Each row is a point on a tangle of strands that fork and nearly touch. The rows are in no order.
Points whose rows are less than 62 apart are linked; no others are. Some points are linked to none.
napod: [-17  13  -4 -12 -16  -6  20  -7  19 -22 -10   9  18 -21  17 -11   6   3
 -33 -22   9 -11  16 -10  29 -20   5   5  -2  -8   3   0  13]
lutu: [  0  12   4 -10   9 -13  -1 -10  10   6 -16  15  -7 -14  -8 -11  -1  15
 -17   9   7   7 -22 -13 -11  -8  28  31   8  25  -3   8   4]
Rivi: [  0  11 -11   6 -12  -3  18 -31  27 -14  22 -16  42 -15   7 -13 -41  -5
 -31  11  13 -13  34  -8 -14 -18  18  12   3   3  37   0  24]
tovuv: [  7  -2  17   7  29 -16 -24  21 -49   6 -21  -3  15  11  16 -19 -33  -4
 -10  25  29  43 -15 -16  -8   7 -11  28 -16  22   7 -13  13]
sizi: [  2   2  12  -4  30 -15 -27  12 -35  -4 -26  -8  20   4  14 -23 -47 -12
 -21  24  25  43 -10 -14 -12   0   3  34  -8  19  21   2  19]
Tup: [-26  14  -6 -10 -14   5  -4   0   8 -16 -11 -17   4  -3   9   4 -13  -9
 -21 -12  -4 -12   2  -3   3 -18  20  -8  12   6  12   8   8]
fode: [ -6 -12   7  10  18  -3 -10  18   2  11   3   2 -17  10 -13   5  -8  40
   0  24   2  -8 -12  25 -39   2  16  23  10  -9  24   0  -8]
vome: [ 41 -23  -1  25  18  12   4  22  -6   2   8  13 -12  22  -5   0  -3   4
  28  26  15   2   2  33 -16  13 -25  -8  11 -23  17 -18 -18]
Leso: [-11   9  -5   0 -22  10  12 -11   6  -7  26 -38  35  -2   1  -7 -30 -30
 -13  -1   0 -12  29   3  -7 -18  -7 -30  16  -3  18  -1  34]
zer: [  0 -14  -4   2  18  13 -17  20   5   6  -7   6 -32  12 -17  16   7  14
  19  11 -16 -10 -11  25 -10   7  13   1  18 -13   7   1 -21]
bog: [ 12  -6   0  26  25   0 -13  10 -53   7   7 -10   3  30   0  -1 -26 -20
  22  27   9  27  -6   1   3  13 -18 -11  -1  16  -6 -19   2]
Tota: [ 10   2   9  -2  20 -25  -5   1   4  19  -2  19  14 -15  -1 -19  -6  46
 -18  23  20  -3  -1 -10 -33  -8  24  60 -19  23  16  -3  -5]
Tibup: [  4  17   8   8 -17   4  13 -10  28   8  27  -9  13 -18 -22   1  12   5
  -4  -7 -16 -23  11  -5 -24  -8   5   0  -8   4  -6  11   8]
Guma: [-30  15 -18 -27 -19  -9  17  -2  33 -23 -28   6  -7 -14  25  13  14 -10
 -35 -41  -5 -15  -1 -17  38 -16  14 -12   3  14  -1  20   6]
gule: [-14  -6   0  -2  10  -7   0 -14  38  12  24  12 -27 -10 -29  16  -5  34
  -1  23 -18 -14  -6   9 -54  -5  37  32  11   8  18  18   1]
rad: [ 32 -13   1  23  31  19 -10  20 -17  15  11   8 -24  21  -7  12   9  -9
  54  32 -12   2   4  16 -11  26 -18 -17  -2  -1 -16 -15 -22]
Tilu: [  6  11   3 -13  -7   1   4  -5  27   9  -9  17 -24 -17 -18  11  33  -2
   7 -14 -25  -5 -22  -7   5   8   5  -5   2   6 -33  15  -6]
sodi: [-16  -7   0 -27 -12  -9  -4   8  -1  -1 -32  10 -32  -5   7  16  39  11
   3 -17 -11   1 -34 -16  27  11   5   4 -10   8 -32   7 -25]
Duz: [-28   4 -15 -15 -14   8  -2   6   5 -20 -20 -16  -4   1  17  12 -13 -22
 -14 -21  -9  -7   0   3  21 -15  15 -26  20  -2  17   8   6]
fes: [-15  10 -10  -7 -27  -2  25  -5  56 -14  16   0  23 -23  -2  17  21   4
 -27 -28 -23 -38  32   0   3 -12   4 -17  -6 -18   1  20   8]
tuz: [-20   3 -17 -16 -13   3  21   3  44 -26 -20  18  -9 -12   9  19  19 -11
 -23 -33 -16 -21   5  -1  43  -3   1 -17  15  -8  -3  17   7]
Sosak: [  0  17 -16 -12  -9   0  25 -25  61 -14   5  24   2 -31  -8   8  14   4
 -20 -20 -17 -16   9   0   4 -11  24  -1  18  -2   5  25  19]
pufug: [ -8  -8  -9   4   8   6 -17   9 -30 -13 -13 -15   5  14  11  -5 -31 -16
  -3   8   7  11   3  21  14  -5   0 -12  14 -13  27  -7   1]
Vevup: [  1  13   4  -2  16 -21   0 -21  23  21  22  24  -8 -17 -24   0  -7  39
 -10  25  -3   0 -11 -11 -41  -5  40  48  -3  42   5  14   4]
kepan: [-12  -3 -14  -9 -10  19  11   2   6 -27  -3   3   2   5  19   4  -3 -37
  -5 -22  -5  -5  17  10  45   2 -15 -36  17 -26   3  -8   5]
Viti: [ -8  -5   8  -1 -18   0  -9  15 -30   4  -6  -7  -2   9  10  -1  25   4
   9 -16  -1  -3  -6  -4  17   5 -12  -6 -19  -6 -24 -13 -24]
dep: [ 20 -18   3  12  -8  18  16  10 -13 -15  12   7   7  10   5 -11   8 -16
  10  -1  14   4  19  23  21   5 -39 -16  -7 -33   0 -26 -13]
Buz: [-16  18 -14 -11 -32  -2  21 -18  56  -4  21  -8  14 -26  -3  17  16   5
 -20 -25 -24 -34  27 -15 -11 -15  23 -13  -9   7  -3  24  10]
Vidi: [ 19   2  12  27  22  -5  -4   4 -37   0  19 -21  30  21  -8 -13 -44 -15
  -6  29  26  29  -2   3 -17  -4 -30  -5  -9  20  18  -9  23]
Buba: [-16  -4   1 -22  -7  -6  -9  11 -10  -7 -35   6 -17   2  13  -2  20  13
  -8  -9   7   6 -21  -8  19  -1  12  18  -1   3 -12  -1 -16]
zodek: [-18   8   5 -11  17 -12 -44  17 -50   1 -31 -29  17   9  18 -10 -47 -23
 -13   2  12  43  -5 -22  -5  -8   2  25 -13  21  12   9  21]
zun: [-25   5 -10  -5 -20  13  -1  -3 -11  -7  11 -39  30   7   9  -4 -37 -42
  -8 -10  -4  -4  25   5  10 -13 -11 -43  22  -6  21  -2  24]
Mebi: [ 13   3  -1   7  -8  -3  26  -4  20 -19   2  14  22 -19   2 -22   3  11
 -19  -3  20  -9  12  10   7 -13  -6  10   3 -25  19  -6   5]
lasem: [ 30 -21   7  -2  12 -11   5  16 -14  -8 -25  25   3  10  13 -28  -5  14
  -7  29  42  21 -25  12   4  11 -15  24   3  -8  17 -19  -4]
Rer: [ -7  21 -17  -6 -24 -10  17 -33  45   0  22  -5  21 -28  -4   7   4  15
 -22 -13 -11 -30  26 -16 -14 -21  33  11  -9  14   6  16   4]
daseg: [ -9  17  20   2  -5 -18   0   3 -13  25   7  -3  11 -16  -6 -12  18  28
  -5  -5   2  -8  -6 -29 -17 -10   3  24 -32  24 -27   1 -10]
zed: [ 28   3  -2  -3   5 -13  17 -15  44  13  10  40  -1 -40 -28  -7  25  37
   1   8  -5  -7  -9   8 -18   3   4  21  -2  -4  -6  18   1]
Gema: [ 16 -25   6   0   7   1   9  -3 -39  10   2  17 -11  19  20  -7  26  -5
  52  24  17  33 -14 -16  29  45 -27   0 -24   1 -27 -31 -25]
zif: [ 12 -20   3  -3   1   8   8  -8 -37  -8  -8  12  -6  18  19 -14  14 -19
  25  13  18  31 -14  -7  36  25 -20  -3 -11  -6 -19 -27 -14]
Reko: [-13   2  -7  -4  -4 -11   5 -13  30  -7  -3   7   5 -20   4  -2  -4  36
 -29  -3   3 -22  16   5 -18 -17  31  30  -3  -9  26   7  -3]
Sedoz: [-24   2  -1 -23  -6  -4 -27  12 -35 -22 -45  -9   9   3  37 -17 -27 -19
 -19 -11  18  28  -4 -10  22 -10   9  17  -4  -5  17  -1   3]
gizub: [-10  21   6 -16 -12  -8   7 -25  -9  -8 -20  -5  -3  -2  15 -16  -3 -28
 -14 -19  14  23 -18 -38  26  -9   6   1   6  17 -18   1  22]
dele: [ -3  13   1 -11 -17  22  -3 -16   4   6  22 -31   3  17  -2   6  -4 -57
  16 -24 -20  -4  24 -16   7   3 -18 -53  18   5 -22  -4  26]
nafa: [-11  16   2  -9 -16   6  -4 -16 -10   8   6 -31  -8  16  -1   9   0 -43
  12 -33  -7   2   1 -28  10  -4  -5 -41   9  17 -29   2  19]
gufe: [-10  -6  10  11  17  -3 -21  24 -22  15  -3  -9  -8  13 -12   7 -12  29
   0  24   1  -1 -12  17 -29   0  10  23   0   7  13  -5  -8]
dani: [-17 -16   2  -7  -3  -7  -7  26   6   2 -18   2  -8  -4   5   2  18  47
 -14 -11   3 -22  -1  18  -5  -8   8  21  -6 -27  14   2 -22]
bet: [ 13  -6   1  -1  19 -20   1 -10  22  10   1  21   8 -18   1 -15 -11  52
 -19  24  20  -5  -1   2 -34  -7  29  55 -10   7  31   1  -7]
biku: [ 22   4  11  15 -12  16  24  -4   4  -8  25   1  19  -1  -6 -16   5 -26
   1   0   9   2  17  13   7  -4 -33 -17   3 -20  -5 -15   8]
Fise: [ -7  -6  11   3  -5  -3 -14  20 -37  10  -6 -10  -5   9   7  -4  11  13
  10   2   4   0  -9   3   7   3  -7   9 -15  -3 -15 -13 -17]
rab: [-26   2 -17 -11 -14  11  -7  -1 -24 -16   3 -29  25   4  22  -6 -37 -43
  -9 -12   4   6  18   8  28 -12 -15 -42  19  -9  22  -6  17]
geva: [ -4  16   7 -12   7 -12  -5  -7  -9   3 -22   2  -2  -8   8 -17  -8  -1
 -17   4  15  15 -19 -25   0 -11  21  27   1  25  -4   2   9]
keboz: [ 40 -10   1  -4  10  11  11   6  35  11  -5  43 -15 -22 -21   1  36  18
  20  11  -9   1 -16  22  -6  22 -27   5   5 -22 -11  11  -7]
sog: [-11  -5   0  -9 -12   3 -13   3 -28  -2  -5 -12 -19  14  13  14  22 -15
  25 -25 -11   3  -1 -14  25   9  -4 -23 -16   2 -32 -11 -23]
Guz: [-10  13   4   3  -3   2 -12 -14 -32  18   9 -41   0  25 -11   7 -21 -39
  13 -13  -4  11  -2 -30   0  -1  -9 -35  10  25 -23  -1  26]
san: [ 10 -27  -6  -3  12   3 -13  16 -29   7 -14  15 -28  14  10   6  24   5
  44  24  -1  12 -19   4  16  30  -1   2  -3   0 -21 -20 -28]
Muk: [  5  -1   8  20  23  -7 -19  12 -37   0   7 -27  30  18  -5  -7 -53  -6
 -14  30  17  23  -2   7 -18  -4 -13  10  -4  21  23   3  23]
Ker: [ 19  14  11  11  -5  23   4 -17  -5  15  29 -18   4  17 -11   0  -4 -55
  26 -10 -11   8  18 -16  -1   7 -27 -38  11   4 -29  -6  24]
fulo: [ 25   9  -5  16  -3 -13  26 -26  39  -7  19  21  25 -23 -12 -16  -6  22
 -22  12  19  -9  15   5 -21 -11  17  26   1  -2  26   4  10]
Febe: [ -8   5   8   4 -21   7   7   7   2  -5  11 -11  14  -6  -3  -1  15   1
  -7 -19 -11 -18  14   3   5  -9 -10 -14  -9 -17 -12  -6  -7]
veko: [ 44   2   2  20  10 -15  26 -20  31   0  21  28  17 -17 -15 -19 -10  26
 -10  23  27   2   1  10 -31  -3   9  27   2   7  26   2  12]
Sasez: [ -2  12 -16 -16  -9   0  27  -7  60 -16 -10  27  -8 -25  -7  15  24  -2
 -23 -27 -20 -18   7   1  23  -5  11  -9  16  -8  -5  31  15]
nisud: [ 43 -18   9   9  20 -13  13  15  -1   3 -12  30   1   9   0 -19  -9  23
  -4  37  40  17 -26  20 -17   8 -14  19   9  -3  24 -13   0]
biloz: [ -3 -25  -1   1  23   5 -14  19   3  11 -10  12 -36  15 -12  11   0  31
  15  20  -3  -4 -21  31 -21   7  13  11  24 -21  22   0 -19]
kenur: [-30   8  -8 -23 -24  -6   9   3   6 -20 -24  -1  -6  -1  31   6  15 -13
 -27 -42   1  -4  -4 -17  46 -13  -2 -14  -6   2 -13   6   1]
Kod: [-17   2   4   0  14 -12  -4 -19  27  15  29  11 -19  -9 -25  13 -14  36
  -9  25 -14 -10  -6  -2 -53  -7  43  43   1  32  16  18   6]
pobu: [-10  17   3   8  11  -2 -15  -9 -34  19  10 -39   6  21 -15   9 -29 -26
   9   5  -1  18  -6 -28  -9  -4  -9 -15   8  35 -14   4  33]
Puzor: [ 20   5  10  10   3  19   6 -11 -14   8  18  -4  -3  15  -7  -5   9 -38
  27  -4  -7  13   5 -10  10  17 -25 -28   0  -1 -28 -13   4]
lapib: [ -8  16  -6   4  -4  -9  10 -29  31  -4  18  -8  11 -16 -10   0 -26  13
 -20  10  -2 -11   9  -6 -30 -14  38  26   4  20  21  13  17]
lonuz: [ -2 -24  -9 -18   0   3   3  10  -7 -22 -34  20 -15   7  20   1  23   5
   0  -6   9   5 -12  10  48  13  -9   8   2 -23  -5 -13 -15]
Rok: [-11  -6 -11  -4   1  -8  10 -14  49  -2  11  14 -10 -23 -11  12  10  44
 -16  -5 -12 -29   9  11 -29 -10  29  23   3 -22  24  19  -8]
lela: [ 11   1  -3   9 -13  22  18  -1  19 -19  17  -8  21   1  -2  -6  -3 -33
  -5  -7   2  -7  29  19  10  -6 -26 -30  18 -31  14  -8  16]
Vabel: [-10  14  11  10  16 -10 -25   5 -30   5   4 -30  22  10  -2  -7 -46   1
 -14  16  12  15  -2 -12 -20 -12   5  19 -10  30  15   8  26]
fik: [ 23  -3   3  14   4   8  19  -6  34  -4   8  16   1  -9 -17  -5   6  10
  -3  13   4  -6  -1  22 -24   0  -1   4  16 -20  16   7   6]
Kesa: [ -9   7 -21  -4 -14 -11  13 -31  42  -3  14   7  20 -31   6   6   1  36
 -32 -11  -2 -28  30  -8 -12 -21  34  32 -13   2  23  12 -11]
pim: [-11  -6  11  12   4  -3 -26  27 -34  16  -8  -8  -5  12   4  -2   1  20
  10  14   0   2 -12   7 -12   2   3  16  -9   5  -3 -12 -18]
kel: [-18  -8 -25  -9  12  18 -16   5   4 -17 -20 -13 -21  13   4  21 -29 -25
   6   2 -15  -2   0  27   9  -5  19 -33  37 -14  36  10  -3]
nesog: [ 20   4  20  24   3  12   5   8 -22  24  29  -1   2  12 -11  -6  14 -17
  34   6  -4   8   0  -8  -2  15 -38 -17 -14   2 -34 -16  -8]
viki: [  1  13   8  13   2   2   3  -6  -9   2  15 -21  22   4 -10 -11 -21 -19
  -9   7   7   3   2  -4  -8 -12  -2  -4   8  12   3  -4  22]
damos: [ 28 -20   0  -7   8  16   6  12  28   7  -9  34 -19 -10 -11  11  41  16
  17  -4 -25 -12  -1  24  11  21 -34  -5  -4 -36 -18  10 -23]
Rekek: [ 11 -14  -4 -13   5  16 -10  17  23  -1 -12  19 -29   0  -8  25  42  10
  19 -14 -35 -17   0  17  12  17 -14 -17  -5 -26 -23  11 -34]
leda: [  3  -1  -5  -3 -12  18  27  -2  19 -25   5   9  14  -2  10  -4  -1 -30
 -16 -16   2  -4  23  15  35  -3 -25 -27  14 -33   3 -10  11]
zitop: [ -2 -21 -18   3   1  14 -18  11 -42 -19  -1  -9 -10  19  21   3  -1 -15
  25  -7  -3  -1  18  24  30   5  -3 -24  -5 -25   3 -23 -22]
zut: [-12 -13   6   4  12   0  -6   1  23   8  14   7 -26   0 -23  11  -2  40
   0  19 -13 -13 -11  25 -48   2  25  24  12 -10  26  12  -9]
Lonot: [ 36  13  15  22  -3   9  18  -2  32  18  28  21   9 -17 -30  -6  17   5
  14  16 -13  -5   4  10 -34  11 -19   0  -2  -2 -13  14   7]
ger: [-11  20   5 -18  -1 -14  -2 -16  -7  -1 -27  -3  -4  -5  13 -12 -10 -18
 -17  -8  14  24 -22 -38  12 -10  18  15   5  29 -14   8  18]
Musod: [-13  17  10  13  22  -8 -18  -2 -34  16  16 -39  15  14 -15   9 -41  -5
  -7  16   5  20  -9 -22 -20  -3  -5   3  -1  41  -4   6  36]
vimu: [-20   0   0  -3 -20   1   0  11  30  -2   6 -10  -1  -8 -11  23  20  25
 -14 -23 -26 -37  11  15 -20 -10  15  -7 -12 -18   7  16 -16]
Rese: [ -2  11   8 -10  19 -21  -6  -3   9  17  -8  21 -15 -11 -12  -8  -2  27
  -9  23   3  11 -29 -10 -24  -5  33  42   8  31   3   7   4]
Niti: [ -3   9  12  -1 -14   2 -11 -11 -19  23  14 -21 -19  25  -4  15  20 -34
  39 -36 -19   0   3 -37   3  13 -20 -43 -16  15 -54  -1  -2]
gamu: [ 18  -7   7  -6  -1   0  21  -9  -1 -18 -13  20   4  -1   4 -23   6 -15
  -6   4  25  22 -17   0  30   9 -18   3   8 -10  -5 -17   5]
Ronot: [ -8   5   1   0 -26  10  19   3  32 -11  16  -5  21 -12  -5   8  22  -5
 -15 -28 -18 -29  27   5   6 -11 -13 -21  -8 -23  -7   7   4]
mes: [ 18  11   9  13 -13  10  15  -8  38   7  30   3  11 -21 -29   3  18   9
   2   3 -22 -20  16   8 -35   3  -6   1  -8 -12  -9  16   0]
Lugeg: [ -7 -12  -6  -6   0  16  -9  18  34  -2  -6   8 -28   4 -13  29  31  15
   7 -18 -37 -28   6  23  -6   3   4 -19   6 -32   1  15 -21]
Lomi: [ 31 -19   1  11  16  22 -11  12 -17   7  13  13 -22  12   5   4  28 -15
  54  13 -18   0  14  10   5  31 -29 -24 -19 -13 -34 -13 -31]
vuru: [ 16  13  27  32  10   3   4  11 -12  39  26   1   1   5 -26   3  13  -1
  31  21  -5   7  -8 -15 -21  21 -31  -9 -11  21 -31  -5   3]
migub: [-29  -1 -17 -20 -16   5  -5  15  24 -15 -22   1 -29   8  14  31  19  -9
 -10 -37 -23 -18  -6   2  26  -5  17 -31  13  -1  -1  16 -15]
vuva: [ -1 -24  -6 -11   9   4 -21  23 -20   7 -20   8 -33  11   6  13  26  17
  28   8 -10  -1 -19  13  13  18   7   1   0  -7 -16 -12 -37]
mifu: [-30  11  -9  -9  -9  -2   1  -9  28 -15  -9  -7   6 -15  12   2 -18  14
 -31 -12   0 -18  13   1  -7 -22  34  15   5   3  29  12   5]
zani: [  0 -19 -13   3   7  13 -14  11 -32 -16 -14  -5  -8  15  16  -2 -10 -13
  15   3   6   4   4  24  25   4  -4 -16  10 -20  14 -17 -15]
muluk: [ 17  -5  -3  10  12 -18  12 -25  40  14  28  27   0 -21 -22  -5  -8  52
 -10  26   5  -9   6   8 -47   2  30  44  -5   9  32   9  -4]
sopu: [  4  19 -20  -4  -6  -6  28 -35  52 -16  10  21  23 -34   0  -9  -5   2
 -28 -10   6 -14  19  -7   8 -16  27   9  15   4  18  11  21]
Gibi: [-30   1 -24 -19 -16  12  -2   4  -2 -22 -15 -18  -1  10  29  15 -15 -41
  -3 -28 -12  -5  13   1  41  -6   1 -49  18  -7   4   0   6]
Mos: [ -3  -7   2 -21  -7   3  -6   6   3   5 -19   8 -30   1  -5  16  37   1
  19 -16 -19  -3 -26  -5  21  14   1  -9  -7   4 -33   6 -24]
bogeb: [ 27 -17   6  19  22  -1   3  13 -39  19   4  20 -17  23  11  -5  10  -9
  47  42  19  34 -20 -11  12  40 -25  -4 -12  17 -17 -28 -10]
lafop: [  9 -28  -9 -17   1  10  18   0   2 -27 -18  27 -12   2  14  -5  26  -8
   6  -5  11  10 -10   7  54  18 -22   0  -2 -23  -8 -13 -13]
pefe: [-17  13 -13   2 -26   4  16 -18  27 -12  26 -30  35 -14   2  -2 -27  -9
 -25   0  -1 -23  32   0 -16 -18  15  -7   6   3  23   6  27]
Mitog: [ 20 -16   3  11  25   2  -6  14 -26  15  -9  14 -21  22  -1  -1   5  -5
  33  39  10  24 -26  -1   7  32  -6   2   7  14 -12 -20 -14]
Nonab: [ 12 -22  -6 -11   4  18  12 -15 -18 -20  -5  15 -16  14  16  -5  24 -25
  29  -1   6  23  -6  -2  47  26 -22 -12  -5 -13 -22 -23 -15]
bila: [ -3  17  24  20   3   0  -7  12 -12  35  23 -16  -2   5 -26  13  17   4
  22   2 -19  -7  -8 -18 -24   9 -10  -7 -15  22 -36   3  -3]
Bot: [-25   4 -14  -4  10 -10 -52   9 -69  11 -14 -41  -5  28  18  19 -36 -25
  15  -4  -6  31  -5 -18   2  -5   4  -7  -6  28  -2   9  11]
pobul: [ -3 -28 -11   0   1   6   4  20   9 -19 -17  10  -6   3  10   7  18  21
  -9 -17   2 -21  12  29  29   2 -20  -7   3 -50  13  -5 -18]
vef: [-12   3 -15 -12 -18  23  -2  -4  -6 -11  10 -25  -1  15  15  12  -7 -55
  13 -30 -20  -5  26  -3  27  -3 -11 -60  15  -5 -10  -6   7]
numu: [  2  15  24  14  -6 -10   7   5  -9  33  16  -3   8 -14 -20  -4  24  21
  11   1  -9  -5 -11 -23 -19   2 -14   7 -25  18 -34   1  -6]
sok: [ -9  10  12  -6   3 -17 -12   9  -6   9  -9   0  18 -17  13 -19  -9  32
 -22   2  15  -7   8 -14 -20 -17  22  49 -26  14   7  -1  -9]
virib: [  9   4  18   9   7  -6   5  -8 -34   7   2  -4   8  11   3 -18  -8 -19
   7  11  21  31 -14 -20   9   8 -19   0  -4  11 -17 -18   8]
fize: [ -5   9  -5  -1 -11  -3  20 -10  20 -21  -2   3  30 -21  16 -20  -7   7
 -38 -11  17 -12  23  -1  13 -22   2   9   0 -16  24  -6  11]
Tepi: [ 12 -24  -8   0   5  15 -12  11 -32  -9   5   0 -17  16  15   8  22 -10
  41  -5 -14  -5  13  13  22  18 -14 -24 -19 -17 -22 -21 -34]
Fefo: [ 37  11  13  10  -5  10  20  -7  28  15  16  31   3 -21 -25 -10  31  -6
  17   3 -12   6 -10   1  -7  17 -31  -3  -2  -5 -29  11   3]
fori: [ 20   5  13  23  16  -5   1  -1 -36   7  14 -11  19  21  -7 -12 -30 -23
   2  23  22  31  -8  -7  -2   5 -28  -9  -1  20   0 -16  22]
Tef: [ 38 -10   2  -6   3  -1  18   0  39  14  -2  46  -3 -39 -25  -5  35  35
  11   8  -8  -5 -13  18 -10  15 -24  12  -5 -17 -16  15  -5]
gubi: [-14  -3 -15   4  23  -7 -44   9 -72   7 -16 -30  -9  28  13  14 -30 -20
  26  11  -1  35  -9 -10  10   9   5  -8  -1  27  -5  -4   1]
Puvog: [ -9  19   9   4  -9  -3   3 -11  17  14  24 -18   3  -7 -21  10  -2   3
  -2  -1 -15 -17  -1 -10 -32 -11  23  10   2  24  -9  15  12]
zutub: [-30  10  -4  -9  10  -8 -48  19 -60   7 -29 -32   8  16  26   5 -40 -20
  -4  -5   3  34  -5 -19  -5  -5   6  14 -12  23   9  11  13]
lofu: [-21  -1 -10  -3  -4  -7 -32  -8 -72  -1  -8 -33   5  23  29   0 -26 -40
  16 -15  10  30   8 -18  25   2 -12 -20 -12  10  -7 -12   6]
fotof: [-12  14  17  -4 -11 -20  -3   5  -8  16  -3  -5  17 -20   4 -15  17  36
 -19 -11   3 -13   0 -22 -11 -20  10  35 -33  13 -16   2 -15]
bosi: [  9 -21  -1   6  -3  12   7  17  -7 -13  -2  12  -1   4   7  -3  19   3
   8  -9   3 -12  14  27  26   5 -30 -12  -5 -38   1 -16 -20]
danav: [ 33 -13   3  29  24  16  -4  23  -2  18  11  14 -19  20 -19   7   1   6
  39  34  -4   1  -3  29 -27  20 -20  -6   8  -8   8  -9 -18]
nati: [-17  -6  -2  -8  -9  -2 -12 -17 -42   3 -13 -14 -24  29  22  14  17 -29
  34 -25  -4  18  -8 -32  28  16   1 -25 -17  15 -38 -12 -15]
giz: [-22  -1  -4   2 -14   1   5  -7  40  -5  18 -10  -6  -8 -16  18   1  24
 -12  -4 -22 -32  16  14 -35  -7  29   7   1 -14  20  17  -3]
zenir: [-16  19  14  11  -7  -4  -7   1  -4  24  22 -27   3   3 -18  15  -1   6
   1  -5 -16 -14   0 -12 -31  -9  10   0  -8  26 -19  11   6]
bas: [ -9  -9 -15   3   6   9  -7   2  -7 -21 -12 -16  19   6   9 -11 -43 -20
 -13  12   9   9   1  22   9 -10  -2 -17  22 -20  41   2   7]
Gege: [  9   6  -4   9   4  -5  13 -24  20 -17   9  -7  33 -12   2 -22 -43  -6
 -31  19  19  -2  13   4 -16 -17  15  11  10   3  41   3  23]
gagug: [ -2 -21  -8   4   6   4   0  16   2 -14 -19   4  -6   4  12  -5   0  24
 -10  -1  16  -8   4  29   9  -5  -7   5  12 -43  34 -10 -12]
Vimug: [-18   7   5 -11 -16   0 -14  17   6   8  -3 -15 -18   3  -9  24  22   2
   2 -26 -27 -19  -9  -1  -6  -8  14 -19  -8   6 -20  13 -20]
Dabut: [  4   3  -4   2   7  -4   2 -12   0 -22  -6 -11  29  -3   7 -24 -51 -20
 -29  19  22  16   2   7  -1 -16  -1  -2  16  -2  41   3  23]
fid: [ 19 -21   1  16   7   5   5  18  -7  -3  -6   5  -2  11   2  -9  -1  20
   3  11  19  -6   2  34 -10   0 -15   0   7 -33  27 -15 -12]
tuboz: [-28   2  -8 -22 -10  -9  -2   6  27  -8 -20   3 -19  -9   3  16  15  20
 -25 -21  -7 -20 -10   2   1 -19  32   7   8   3   8  18 -10]
niz: [ -8 -22  -3 -20  -4   2 -10  14 -25 -17 -36  11 -14  13  24   0  15   7
   3   0  14  13 -18   0  38  12   0  15  -4 -12  -5 -16 -23]
rir: [-26  14   8   7 -22  -8 -23   4 -44  22  16 -42   2  25   4  15  -2 -18
  12 -33  -9  -6  10 -22  -5  -9 -11 -29 -18  17 -27  -2   7]
basot: [-24 -11  -6 -20   0  -9  -4  15  21  -2 -23  13 -23  -9   0  14  23  37
 -17 -15 -10 -22  -9  14   0  -8  19  16   6 -19  11  12 -19]
kon: [ 46  -8   4  12  19 -14  22   0  23  -1   2  37   3  -3 -13 -20  -9  23
  -9  29  31   8 -18  17 -28   6  -1  19  16  -2  32   0  12]
zir: [ 25  21  10  -6  -8  10   9 -13  37   9   6  29 -11 -29 -26   5  29  -8
  13  -8 -26   0 -11  -6  -2  13 -11  -6   7   1 -33  24   8]
nudok: [ -1  -8  -6  13  24   0 -27   6 -63   5  -8 -13 -10  28   9   4 -22 -18
  30  21   5  29  -9  -4  12  18  -5  -7  -3  18  -9 -15  -5]
gam: [-11   7   3  -8  -9   2  -2 -25 -28   5  -7 -17 -16  23   7   6   2 -42
  23 -25   3  22  -6 -38  26  11 -10 -30  -1  13 -35  -7   9]
Tid: [-22  -2   6   5 -14  -1 -13  19  -3   2   0 -17  -2   2  -5  12   8  27
  -5  -8 -11 -23   3  17 -15 -11  15   7  -8 -11   7   3 -17]
Gota: [ 20  -2  -8   4   5 -14  16 -28  46  14  21  34   6 -35 -25   0  12  50
  -6  11  -5 -15   6   7 -38  -2  22  34  -8  -1  14  15  -5]
Puzod: [ -5  16   5 -14 -18  -5  17 -17   2 -13  -6   3   9 -13   8 -18   5 -17
 -20 -22  12   4  -5 -24  30 -10  -5   0   1   4 -17  -2  12]
mubi: [ 20  14  -4   5  -5  -9  25 -34  35  -5  15  20  23 -28 -10 -18  -3   9
 -17  -1   7  -7  11  -6  -2 -13  15  16   7   8   7   4  19]
mado: [ 21  -9  17  10  20 -17  -8  23 -36   6 -18  12  12  14  13 -26 -15   4
  -7  37  36  32 -21  -3  -6  11 -14  25  -9  14  11 -18   3]

A fork is a point with three links. Follow the links from the first point to the second and name the forks in between, in order.
Vidi / zutub => fori
mifu / Puzor => Gibi dele
giz / dep => Reko Gibi
vef / bila => dele

A fork is a point with three links, a tip a point with one. Leave the first point through the second and follow the links. Name the first fork or tip that comes.
vuru / nesog => dele
bosi / dep => Gibi
zed / Gota => bila
Tef / keboz => Lugeg

Follow the links from the first point to the second, and from the first to the third. Name the last point that the two ways share.
pobu / kepan / vuru => dele
Tota / Puzor / mes => bila
sog / kepan / Puzor => dele
fotof / zir / Guz => bila
Rok / biku / nesog => Gibi

Name the points in between on the shortest way along the links from the first point to the second, in order.
pobu / Viti => Guz nafa gam nati sog
gam / Gibi => nafa dele vef
Mos / Lonot => Tilu zir Fefo
bas / zun => Dabut Gege Rivi pefe Leso
Febe / Rok => Ronot fes Buz Rer Kesa Reko
vuru / dele => nesog Puzor Ker
